The views of a scene show one set of named points, each view turned or mirrored, and shifted as a whole, with a little noise and some points left out.

Scene 1
View 1
Q_316: |  -6 |  -1 |  -3 |   4 | -13 |  23 |   8 | -13 |   3 | -21 | -14 |   7 |  -1 |  -8 |  -1 |  20 |  16 |   3 |  -9 |   8 | -10 |
Q_805: |  -4 | -11 | -18 |   3 | -16 |  14 |  -8 |   0 |  -4 | -19 |   2 |   6 |  -9 | -12 | -36 |   9 |  13 |  10 | -14 |   7 | -24 |
Q_898: | -14 |  -5 |   5 |  -7 |  -3 |  11 |  -6 |  -8 | -11 |  -6 |  -9 |   3 |  -5 |  -4 |  10 |  -6 |  17 | -11 | -28 |   0 | -16 |
Q_380: | -10 |   1 |   8 |   7 |   2 |   1 |  16 | -11 |  -8 |  -7 |   1 |  -5 |   0 |  -3 |   8 |   8 |  30 |  -2 |  -4 | -12 |   2 |
Q_358: | -12 |  -4 |   5 |  -2 |   3 |   2 |   1 |  -8 | -13 |  -2 |   2 |  -1 |  -5 |  -4 |   4 |  -3 |  24 |  -4 | -19 | -10 | -10 |
Q_441: |  -1 |   1 |  -4 |   1 | -16 |  16 |   2 | -13 |   2 | -14 |  -6 |  -3 |  -4 |  -7 |   1 |  16 |  20 |   4 | -14 |  11 |  -1 |
Q_432: | -19 |  -8 |   5 |   7 |   8 |  18 |   9 | -11 |  -2 |  -8 | -13 |  14 |   3 |  -7 |  -4 |   5 |  14 |  -2 |  -7 | -16 | -27 |
Q_330: | -19 | -10 |   6 |  -4 |  -8 |  16 |   0 |  -3 | -15 | -25 | -19 |  14 |  -2 |  -5 |   7 |  -2 |  20 | -15 | -24 |   2 | -22 |
Q_454: | -14 |  -8 |   1 |   2 |  -5 |  16 |   6 |  -6 |  -8 | -18 | -12 |  11 |  -2 |  -7 |  -6 |   5 |  17 |  -4 | -13 |  -4 | -22 |
Q_96: | -10 |  -9 | -13 |   0 |   6 |  24 | -18 | -11 |   7 |   8 |  -1 |  12 |  -9 | -11 | -29 |   5 |  -4 |  13 | -19 |  -7 | -38 |
Q_124: |  -5 |  -3 |  -5 |   1 |  -7 |   4 |  -1 |  -6 |  -8 |  -7 |   5 |  -3 |  -8 |  -7 |  -8 |   5 |  23 |   5 | -15 |  -2 |  -8 |
Q_707: | -10 |  -7 |  -1 |   2 |  -9 |   4 |   6 |  -4 | -13 | -18 |  -2 |   2 |  -2 |  -5 |  -5 |   3 |  28 |  -3 | -13 |  -1 |  -9 |
Q_122: |  -1 |   2 |  -5 |   6 | -19 |   9 |  11 | -10 |  -3 | -23 |  -1 |  -3 |  -2 |  -7 |  -3 |  17 |  27 |   5 |  -5 |   9 |   4 |
Q_676: |  -7 |  -4 |  -6 |  -1 | -22 |  26 |  -1 |  -6 |  -3 | -31 | -19 |  10 |  -4 |  -8 |  -2 |  13 |  14 |  -3 | -21 |  18 | -18 |
Q_830: | -10 |  -4 |   1 |  -2 | -11 |   7 |   0 |  -4 | -12 | -18 |  -5 |   2 |  -3 |  -6 |   2 |   1 |  25 |  -6 | -19 |   2 | -10 |
Q_484: |  -4 |   0 |  -2 |  -1 |   2 |   7 |  -7 | -14 |  -2 |   7 |   8 |  -8 |  -7 |  -5 |  -2 |   3 |  17 |   4 | -17 |  -6 |  -7 |
Q_524: |  -5 |  -7 | -13 |   0 | -33 |  21 |  -1 |  -1 |  -8 | -41 | -14 |   9 |  -7 | -10 | -13 |  14 |  20 |   0 | -19 |  23 | -14 |
Q_251: |  -4 |   0 |  -2 |  -1 |  -9 |  20 |  -2 | -15 |   2 | -10 | -10 |   0 |  -5 |  -6 |   5 |  13 |  14 |   2 | -17 |   6 |  -9 |
Q_58: |  -9 |  -2 |  -2 |   7 |  -6 |  18 |  11 | -12 |   2 | -15 | -10 |   7 |  -1 |  -7 |  -4 |  16 |  17 |   4 |  -6 |  -1 | -11 |
Q_183: |  -4 |   5 |   0 |   8 |   0 |  14 |  12 | -19 |   7 |  -6 |  -2 |  -2 |   0 |  -6 |   1 |  20 |  17 |   8 |   0 |  -7 |  -2 |
Q_550: | -15 | -10 |  -2 |  10 |   8 |   5 |  11 |  -5 |  -6 |  -6 |   3 |   9 |  -1 |  -8 | -22 |   3 |  21 |   6 |   1 | -23 | -21 |
Q_297: |  -8 |  -6 |  -7 |   6 |   2 |   8 |   1 |  -9 |  -2 |  -2 |   6 |   2 |  -4 |  -9 | -21 |   6 |  17 |   9 |  -6 | -11 | -17 |
Q_107: |  -9 |  -4 |  -2 |  -8 |  -8 |  19 | -14 | -11 |  -5 |  -7 |  -9 |   2 |  -8 |  -7 |   5 |   2 |  11 |  -5 | -30 |   9 | -17 |
Q_51: | -12 |  -8 |   1 |  -6 | -10 |   6 |  -7 |  -2 | -16 | -14 |  -4 |   1 |  -8 |  -4 |   2 |  -5 |  23 |  -9 | -27 |   4 | -15 |
View 2
Q_251: |  -3 |  17 |   5 |   2 | -15 |  10 |  14 |   2 |  -4 |  -6 |  11 | -16 |  -4 |  -4 |   7 |  -9 |  -2 | -15 | -20 |  -9 |  -7 |
Q_51: |  -1 |   5 |  -7 |   8 | -18 |   6 |  22 |  11 |  -3 |  -9 |  12 |   6 |   5 |   6 |   9 |  -3 | -11 | -14 |  -8 |   3 |  -8 |
Q_124: |  -2 |   5 |  -4 |  15 |  -7 |   5 |  12 |   6 |  -8 | -14 |  11 |  -8 |   0 |  -9 |   3 |   4 |  -5 | -17 | -10 |  -3 |  -1 |
Q_805: | -11 |  -7 |   4 |   5 |  12 |   6 |  40 |  -3 |  -9 |  -1 |  14 | -10 |  -1 | -10 |   2 |   4 |   9 | -18 | -10 |  -2 |  13 |
Q_58: | -16 |  14 |   9 |   1 |  -1 |  11 |   8 |   2 | -10 |  -7 |  13 | -20 |  -5 |   0 |   5 |  -4 |  -4 | -19 | -13 |  -9 | -11 |
Q_316: | -13 |  16 |  13 |  -3 |  -3 |  14 |  15 |  -1 |  -9 |  -5 |  10 | -20 |  -5 |   2 |   4 | -10 |   5 | -18 | -17 | -10 | -12 |
Q_707: |  -9 |   5 |  -3 |  10 |  -6 |   9 |  11 |   9 | -11 | -16 |  10 |  -4 |   3 |   5 |   5 |   2 |  -4 | -17 |  -4 |   0 | -12 |
Q_380: | -10 |  15 |  -4 |  14 | -10 |   8 | -14 |  11 | -14 | -21 |  12 | -13 |  -1 |  -2 |   4 |   5 | -14 | -19 |  -4 |  -5 | -16 |
Q_524: |  -3 |   7 |  14 |   1 |  -1 |  18 |  45 |  -1 | -14 |  -9 |  -2 |   0 |   4 |  11 |   2 | -10 |  28 | -14 | -10 |   1 | -13 |
Q_122: |  -2 |  16 |   9 |  12 |  -3 |  14 |   9 |  -1 | -17 | -18 |   3 | -17 |  -1 |  -4 |   1 |  -1 |  13 | -19 | -12 |  -8 | -13 |
Q_484: |   2 |   9 |  -8 |  14 | -15 |   1 |   3 |   4 |  -4 | -10 |  16 | -14 |  -2 | -16 |   8 |   3 | -15 | -16 | -16 |  -6 |   6 |
Q_297: | -14 |   0 |  -2 |   9 |   5 |   3 |   9 |   4 | -10 |  -7 |  20 | -17 |  -4 | -14 |   3 |   8 | -10 | -20 |  -9 |  -5 |   7 |
Q_550: | -27 |   0 |   0 |   8 |  14 |   5 |   2 |   6 | -14 | -11 |  21 | -18 |  -3 |  -6 |   2 |  10 | -13 | -22 |  -2 |  -5 |  -2 |
Q_330: | -14 |   9 |   0 |  -4 | -16 |  10 |  26 |  11 |  -1 |  -2 |  14 |   6 |   3 |  19 |  11 | -11 | -13 | -15 |  -7 |   3 | -19 |
Q_107: |   3 |  11 |  -2 |   2 | -22 |   7 |  27 |   4 |   3 |   0 |  14 |  -5 |  -1 |  -1 |  11 | -11 | -10 | -13 | -20 |  -2 |   1 |
Q_898: |  -4 |  10 |  -7 |   4 | -24 |   6 |  16 |  11 |   1 |  -5 |  16 |   2 |   1 |   5 |  12 |  -6 | -19 | -14 | -12 |   0 |  -8 |
Q_830: |  -6 |   8 |  -3 |   8 | -12 |   8 |  16 |   8 |  -7 | -13 |  10 |   0 |   4 |   5 |   7 |  -2 |  -5 | -15 |  -8 |   0 | -11 |
Q_358: |  -4 |   8 | -11 |  12 | -15 |   4 |   2 |  12 |  -5 | -13 |  17 |  -5 |   1 |  -3 |   7 |   2 | -20 | -16 |  -6 |  -2 |  -7 |
Q_454: | -19 |   7 |   4 |  -2 |  -3 |   9 |  19 |   7 |  -5 |  -3 |  17 |  -8 |  -1 |   8 |   7 |  -4 |  -9 | -17 |  -9 |  -2 |  -9 |
Q_96: | -17 |  -6 |  -1 |  -3 |   3 |  -2 |  32 |  -1 |   6 |  15 |  30 | -19 |  -8 | -19 |   9 |   1 | -19 | -17 | -21 |  -8 |  27 |
Q_183: | -11 |  19 |   6 |   7 |  -3 |   9 |  -7 |   1 | -12 | -12 |  14 | -28 |  -8 | -11 |   4 |  -1 |  -6 | -20 | -15 | -13 |  -8 |
View 3
Q_676: |  -5 |  10 |   3 |  -6 |   8 |  23 |   9 | -10 | -14 |  16 |   1 |  -9 | -21 |  -6 |  -7 |   5 | -28 |   2 |  10 |   1 |  11 |
Q_524: |  -6 |   8 |  -2 |   2 |   7 |  16 |   8 | -18 | -17 |  10 |   4 | -20 | -22 |   0 |   1 |   4 | -35 |  -2 |   8 |  -5 |  16 |
Q_454: |   8 |  10 |  16 |  -3 |  12 |  23 |   6 |  -4 | -11 |  16 |  -5 |  -3 | -11 |  -6 |  -6 |  -1 |  -8 |  -9 |  -3 |   8 |   5 |
Q_805: |   5 |  18 |  -4 |  11 |  12 |  12 |  -2 | -15 | -22 |  12 |   9 |  -4 |   0 |   5 |  -2 |  -6 | -15 | -18 |  -6 |   2 |  -8 |
Q_550: |  30 |   5 |  16 |  -3 |  14 |   9 |  -5 |  -4 | -13 |   7 |  -4 |  -9 |   3 |  -9 |  -1 |  -8 |   2 | -14 | -17 |  11 |  -4 |
Q_96: |  11 |  34 |  -8 |   5 |  15 |  19 |  -8 |  -5 | -25 |  31 |   8 |  18 |   5 |  -6 |  -5 | -13 |  -9 | -12 |  -9 |  15 | -21 |
Q_330: |  -4 |   9 |  24 |  -4 |  10 |  35 |  15 |  -4 |  -6 |  18 |  -5 |   1 | -21 |  -2 | -12 |   6 |  -8 | -12 |   4 |   8 |  12 |
Q_58: |  18 |   5 |  11 | -12 |   9 |  16 |  -3 |  -1 | -11 |  10 |  -5 |  -8 |  -8 | -13 |  -7 |  -2 | -14 |   3 |  -2 |   7 |   2 |
Q_441: |   7 |   4 |   6 | -14 |   7 |  17 |  -4 |  -5 | -11 |  -1 |   4 | -11 |  -9 |  -3 | -14 |   2 | -20 |   9 |  10 |   1 |  -5 |
Q_251: |   5 |   9 |   8 | -13 |   7 |  22 |  -2 |  -3 | -11 |   6 |   2 |  -1 |  -9 |  -5 | -14 |   1 | -17 |   7 |   8 |   6 |  -6 |
Q_183: |  25 |   3 |  13 | -20 |  10 |  14 | -11 |   3 |  -8 |   2 |  -4 |  -8 |  -1 | -13 | -12 |  -2 |  -8 |  11 |   1 |   8 | -10 |
Q_707: |  10 |  -1 |  26 |  -6 |  12 |  20 |   5 |  -7 |  -5 |  -5 |   0 |  -9 |  -6 |   5 | -12 |   2 |   1 | -15 |  -1 |   5 |   0 |
Q_898: |  -4 |  11 |  23 |  -9 |  10 |  33 |   8 |  -2 |  -7 |   8 |   2 |   8 |  -9 |   6 | -20 |   4 |  -3 | -10 |   8 |   9 |  -4 |
Q_51: |  -6 |   9 |  20 |  -3 |   9 |  28 |  10 |  -7 |  -8 |   3 |   5 |   1 |  -8 |  10 | -15 |   5 |  -6 | -16 |   6 |   4 |  -1 |
Q_358: |   7 |   4 |  26 | -10 |  10 |  26 |   1 |  -1 |  -5 |  -3 |   2 |   4 |  -1 |   5 | -18 |   1 |   5 | -12 |   2 |   8 | -11 |
Q_432: |  20 |  12 |  20 |  -9 |  14 |  25 |   1 |   3 | -10 |  21 |  -9 |   5 |  -7 | -13 |  -7 |  -3 |   2 |  -8 | -11 |  16 |  -1 |
Q_107: |  -8 |  17 |   8 |  -8 |   9 |  30 |   4 |  -3 | -12 |  13 |   6 |  10 |  -9 |   2 | -18 |   3 | -15 |  -3 |  12 |   7 |  -9 |
Q_316: |  10 |   6 |   7 | -13 |   8 |  17 |  -1 |  -3 | -13 |  12 |  -3 | -10 | -14 | -13 |  -7 |   0 | -22 |   8 |   4 |   5 |   3 |
Q_830: |   3 |   5 |  20 |  -6 |   9 |  24 |   7 |  -7 |  -8 |   2 |   2 |  -5 | -10 |   5 | -12 |   4 |  -7 |  -9 |   6 |   3 |   1 |
Q_380: |  22 |  -6 |  30 | -19 |  11 |  19 |  -3 |   2 |   0 |  -9 |  -5 |  -9 |  -2 |  -3 | -15 |   2 |   6 |  -4 |   0 |   7 |  -6 |
Q_122: |  13 |  -4 |   9 | -12 |   8 |  10 |  -5 |  -7 |  -8 |  -9 |   2 | -21 |  -6 |  -2 | -10 |   2 | -19 |   5 |   6 |  -2 |   0 |
Q_484: |  10 |  10 |  13 | -12 |  10 |  21 |  -8 |  -2 | -11 |  -2 |   6 |   6 |   5 |   5 | -18 |  -3 |  -1 |  -4 |   4 |   8 | -24 |
Q_124: |  10 |   6 |  12 |  -6 |  10 |  17 |  -3 |  -7 | -11 |  -3 |   6 |  -5 |   1 |   6 | -12 |  -2 |  -6 | -10 |   2 |   3 | -11 |
Q_297: |  21 |  11 |   8 |  -2 |  14 |  12 |  -7 |  -5 | -15 |   5 |   3 |  -2 |   6 |  -4 |  -5 |  -8 |  -1 | -10 |  -9 |   9 | -14 |
View 4
Q_51: | -14 |   5 | -22 |  19 |   4 |   8 | -15 |   3 |  -7 |  -8 |   6 |  -1 |   2 | -13 |   0 |  15 |   9 |  -1 |  -6 |   9 | -10 |
Q_358: |  -5 |   2 | -22 |   9 |  -7 |   0 | -19 |  -2 |   0 |   5 |   3 |   3 |  -7 | -10 |  -4 |  14 |  10 |   6 |  -5 |   4 |  -7 |
Q_550: | -15 | -11 | -12 |  -2 |  -2 | -10 | -33 |   2 | -19 |   3 |  10 |   2 | -14 |  -1 |  -1 |  -6 |  22 |  14 |   3 | -14 |  -2 |
Q_707: | -18 |  -3 | -17 |  13 |   0 |   2 | -21 |  10 | -13 |  -3 |   9 |   1 | -10 |  -8 |   0 |  11 |  14 |   7 |  -5 |   5 |   1 |
Q_898: | -12 |   5 | -19 |  17 |  -3 |   8 | -11 |  -2 |   1 |  -4 |   5 |   3 |   9 | -12 |  -6 |  12 |   6 |   2 |  -5 |   9 | -11 |
Q_454: | -23 |  -3 | -11 |  12 |   3 |   4 | -18 |   5 | -14 |  -4 |  14 |   1 |   3 |  -5 |  -4 |  -3 |  11 |   5 |  -1 |   1 |  -6 |
Q_805: | -16 | -11 |  -6 |   7 |   9 |  -1 | -35 |   8 | -38 | -25 |  10 |   2 |   8 |  -7 |  10 |   7 |  27 |  -6 |   5 |  -5 |  -9 |
Q_58: | -19 | -12 |  -1 |   3 | -10 |   4 | -22 |   8 | -18 |  -1 |  13 |   9 |   2 |  -3 |  -4 |  -4 |  11 |  10 |  -2 |   4 |   3 |
Q_676: | -26 |  -6 |  -3 |  17 |   3 |  12 | -17 |  12 | -20 | -14 |  16 |   7 |  12 |  -6 |   0 |  -1 |   9 |   0 |  -2 |  10 |  -3 |
Q_524: | -33 |  -9 |  -2 |  21 |   7 |  16 | -21 |  24 | -35 | -25 |  18 |   6 |   9 |  -8 |   6 |   8 |  14 |  -5 |  -3 |  17 |   4 |
Q_432: | -18 |  -5 | -11 |   6 |  -4 |  -3 | -21 |  -6 |  -7 |   6 |  12 |   2 |   5 |  -2 | -10 | -14 |  10 |  11 |   3 | -10 | -10 |
Q_380: |  -9 |  -5 | -18 |   1 | -15 |  -3 | -20 |   4 |  -3 |  13 |   6 |   8 | -22 |  -7 |  -6 |  10 |  10 |  17 |  -7 |   5 |   8 |
Q_297: |  -6 | -11 | -11 |  -3 |  -6 |  -9 | -32 |  -1 | -20 |  -4 |   6 |   6 |  -3 |  -6 |   2 |   3 |  23 |   7 |   2 |  -9 |  -7 |
Q_251: | -10 |  -7 |  -3 |   5 | -13 |   9 | -19 |   6 | -14 |  -5 |   8 |  13 |  12 |  -7 |  -4 |   7 |   8 |   2 |  -5 |  13 |   1 |
Q_124: |  -6 |  -5 | -16 |   6 |  -5 |  -1 | -26 |   4 | -15 |  -6 |   3 |   6 |  -5 | -11 |   2 |  17 |  18 |   4 |  -4 |   6 |  -2 |
Q_96: |  -1 |  -9 |  -3 |  -3 |   0 |  -6 | -34 | -15 | -25 | -18 |   5 |   6 |  31 |  -6 |  -1 |  -4 |  24 |  -6 |   8 | -17 | -28 |
Q_330: | -28 |   6 | -17 |  24 |   6 |  12 |  -8 |   6 |  -2 |  -3 |  15 |  -3 |   7 |  -7 |  -7 |   0 |   3 |   4 |  -3 |   8 |  -8 |
Q_830: | -16 |   1 | -19 |  15 |   0 |   5 | -16 |   8 |  -9 |  -5 |   8 |   2 |  -3 | -10 |  -1 |  13 |  11 |   4 |  -6 |  10 |  -2 |
Q_122: | -16 | -13 |  -4 |   4 | -12 |   6 | -24 |  18 | -24 |  -6 |  10 |  15 | -10 |  -6 |   2 |  14 |  14 |   8 |  -7 |  16 |  14 |
Q_441: | -12 | -10 |  -1 |   5 | -13 |  10 | -21 |  11 | -21 |  -9 |   9 |  14 |   4 |  -8 |   0 |  13 |  11 |   2 |  -7 |  17 |   8 |
Q_316: | -22 | -11 |   2 |   6 |  -9 |   9 | -20 |  12 | -20 |  -7 |  15 |  12 |   7 |  -2 |  -4 |  -3 |   8 |   5 |  -3 |  10 |   6 |
Q_183: |  -9 | -15 |  -1 |  -7 | -22 |   0 | -27 |   5 | -16 |   5 |   9 |  17 |  -4 |  -2 |  -5 |   0 |  10 |  13 |  -4 |   5 |   8 |
View 5
Q_358: |  11 |  18 |   0 |   6 | -12 |   5 |   5 | -17 |  11 |   0 |  -3 | -17 |  -3 |  19 |  -3 | -25 |   3 | -15 |   7 | -11 |   4 |
Q_805: |   2 |  11 | -14 |   7 |  -1 | -30 |   0 | -23 |   0 |   2 | -16 |  13 |  -5 |   1 |  20 | -18 |   4 | -16 |  32 |   3 |  10 |
Q_330: |  12 |  11 | -15 |   6 |  -7 |  -5 |  -2 |  -4 |   9 |  11 | -11 |   1 |  -5 |   9 |  11 | -33 |  13 |  -2 | -16 | -11 |   4 |
Q_432: |  10 |  13 | -17 |   3 | -16 | -10 |   4 |   3 |   1 | -13 | -12 |  -5 |  -2 |  26 |  11 | -25 |  -9 | -11 |  -1 |  -8 |   9 |
Q_707: |   3 |  12 |  -7 |   7 |  -8 |  -2 |   0 | -21 |   3 |  10 | -17 | -13 |  -4 |  15 |  11 | -28 |  10 | -12 |  11 | -11 |   7 |
Q_454: |   6 |  10 | -17 |   3 |  -7 | -15 |  -2 |  -2 |   2 |   7 | -15 |  -2 |  -5 |  15 |  17 | -30 |   6 |  -5 |  -4 |  -7 |   5 |
Q_58: |   0 |  13 | -13 |   0 |  -5 | -19 |   0 |  -2 |  -2 |   4 | -18 | -18 |  -6 |  24 |  15 | -26 |   0 | -12 |  11 |  -5 |   8 |
Q_898: |  14 |  18 |  -7 |   4 |  -8 |  -2 |   0 |  -9 |  15 |   7 |   1 |  -7 |  -4 |  10 |  -2 | -28 |  10 |  -9 |  -4 | -10 |  -2 |
Q_484: |   7 |  22 |   1 |   2 |  -8 |  -9 |   5 | -16 |  10 |  -3 |   3 | -18 |  -4 |  18 |  -6 | -20 |   0 | -20 |  23 |  -4 |   1 |
Q_550: |   2 |   9 | -11 |   6 | -15 |  -6 |   3 | -17 |  -8 | -15 | -22 | -10 |   0 |  28 |  18 | -20 |  -9 | -19 |  22 |  -8 |  17 |
Q_183: |  -3 |  17 |  -5 |  -3 |  -5 | -16 |   3 |  -2 |  -3 |   2 | -13 | -33 |  -6 |  33 |   8 | -24 |  -5 | -17 |  20 |  -2 |   6 |
Q_107: |  12 |  21 |  -8 |   0 |  -2 | -19 |   2 |  -4 |  16 |  12 |   6 |  -2 |  -6 |   5 |  -1 | -26 |  11 |  -9 |   5 |  -2 |  -3 |
Q_96: |  13 |  20 | -16 |   2 | -10 | -35 |   8 |  -4 |   6 | -23 |   6 |  17 |  -1 |   6 |   6 | -13 | -14 | -18 |  25 |   6 |   7 |
Q_441: |  -3 |  17 |  -5 |  -2 |   2 | -22 |   0 |  -8 |   5 |  20 | -12 | -22 |  -9 |  17 |   8 | -27 |  10 | -12 |  19 |   0 |   0 |
Q_297: |   4 |  14 |  -7 |   5 | -11 | -13 |   5 | -17 |   0 | -10 | -11 |  -8 |  -3 |  19 |   9 | -17 |  -7 | -20 |  27 |  -5 |  10 |
Q_380: |   1 |  15 |  -2 |   3 | -13 |   7 |   3 | -14 |   1 |   4 | -16 | -34 |  -3 |  34 |   4 | -27 |   1 | -16 |  11 | -15 |   6 |
Q_316: |  -2 |  13 | -14 |  -3 |   1 | -26 |   0 |   0 |  -1 |  14 | -17 | -17 |  -8 |  21 |  16 | -28 |   6 |  -9 |   9 |   1 |   4 |
Q_122: |  -6 |  14 |  -5 |   0 |   2 | -17 |  -2 | -17 |  -2 |  22 | -22 | -27 |  -8 |  23 |  13 | -28 |  13 | -14 |  23 |  -3 |   4 |
Q_676: |   2 |  12 | -17 |   0 |   6 | -28 |  -3 |  -2 |   6 |  23 | -14 |  -2 |  -8 |   6 |  19 | -31 |  16 |  -4 |   3 |   0 |   0 |

Which points are out of place in each view (at most two, in the order of its rows)? Write - if all are in place.
view 1 => Q_550
view 2 => Q_524
view 3 => Q_805, Q_707
view 4 => Q_676
view 5 => Q_454
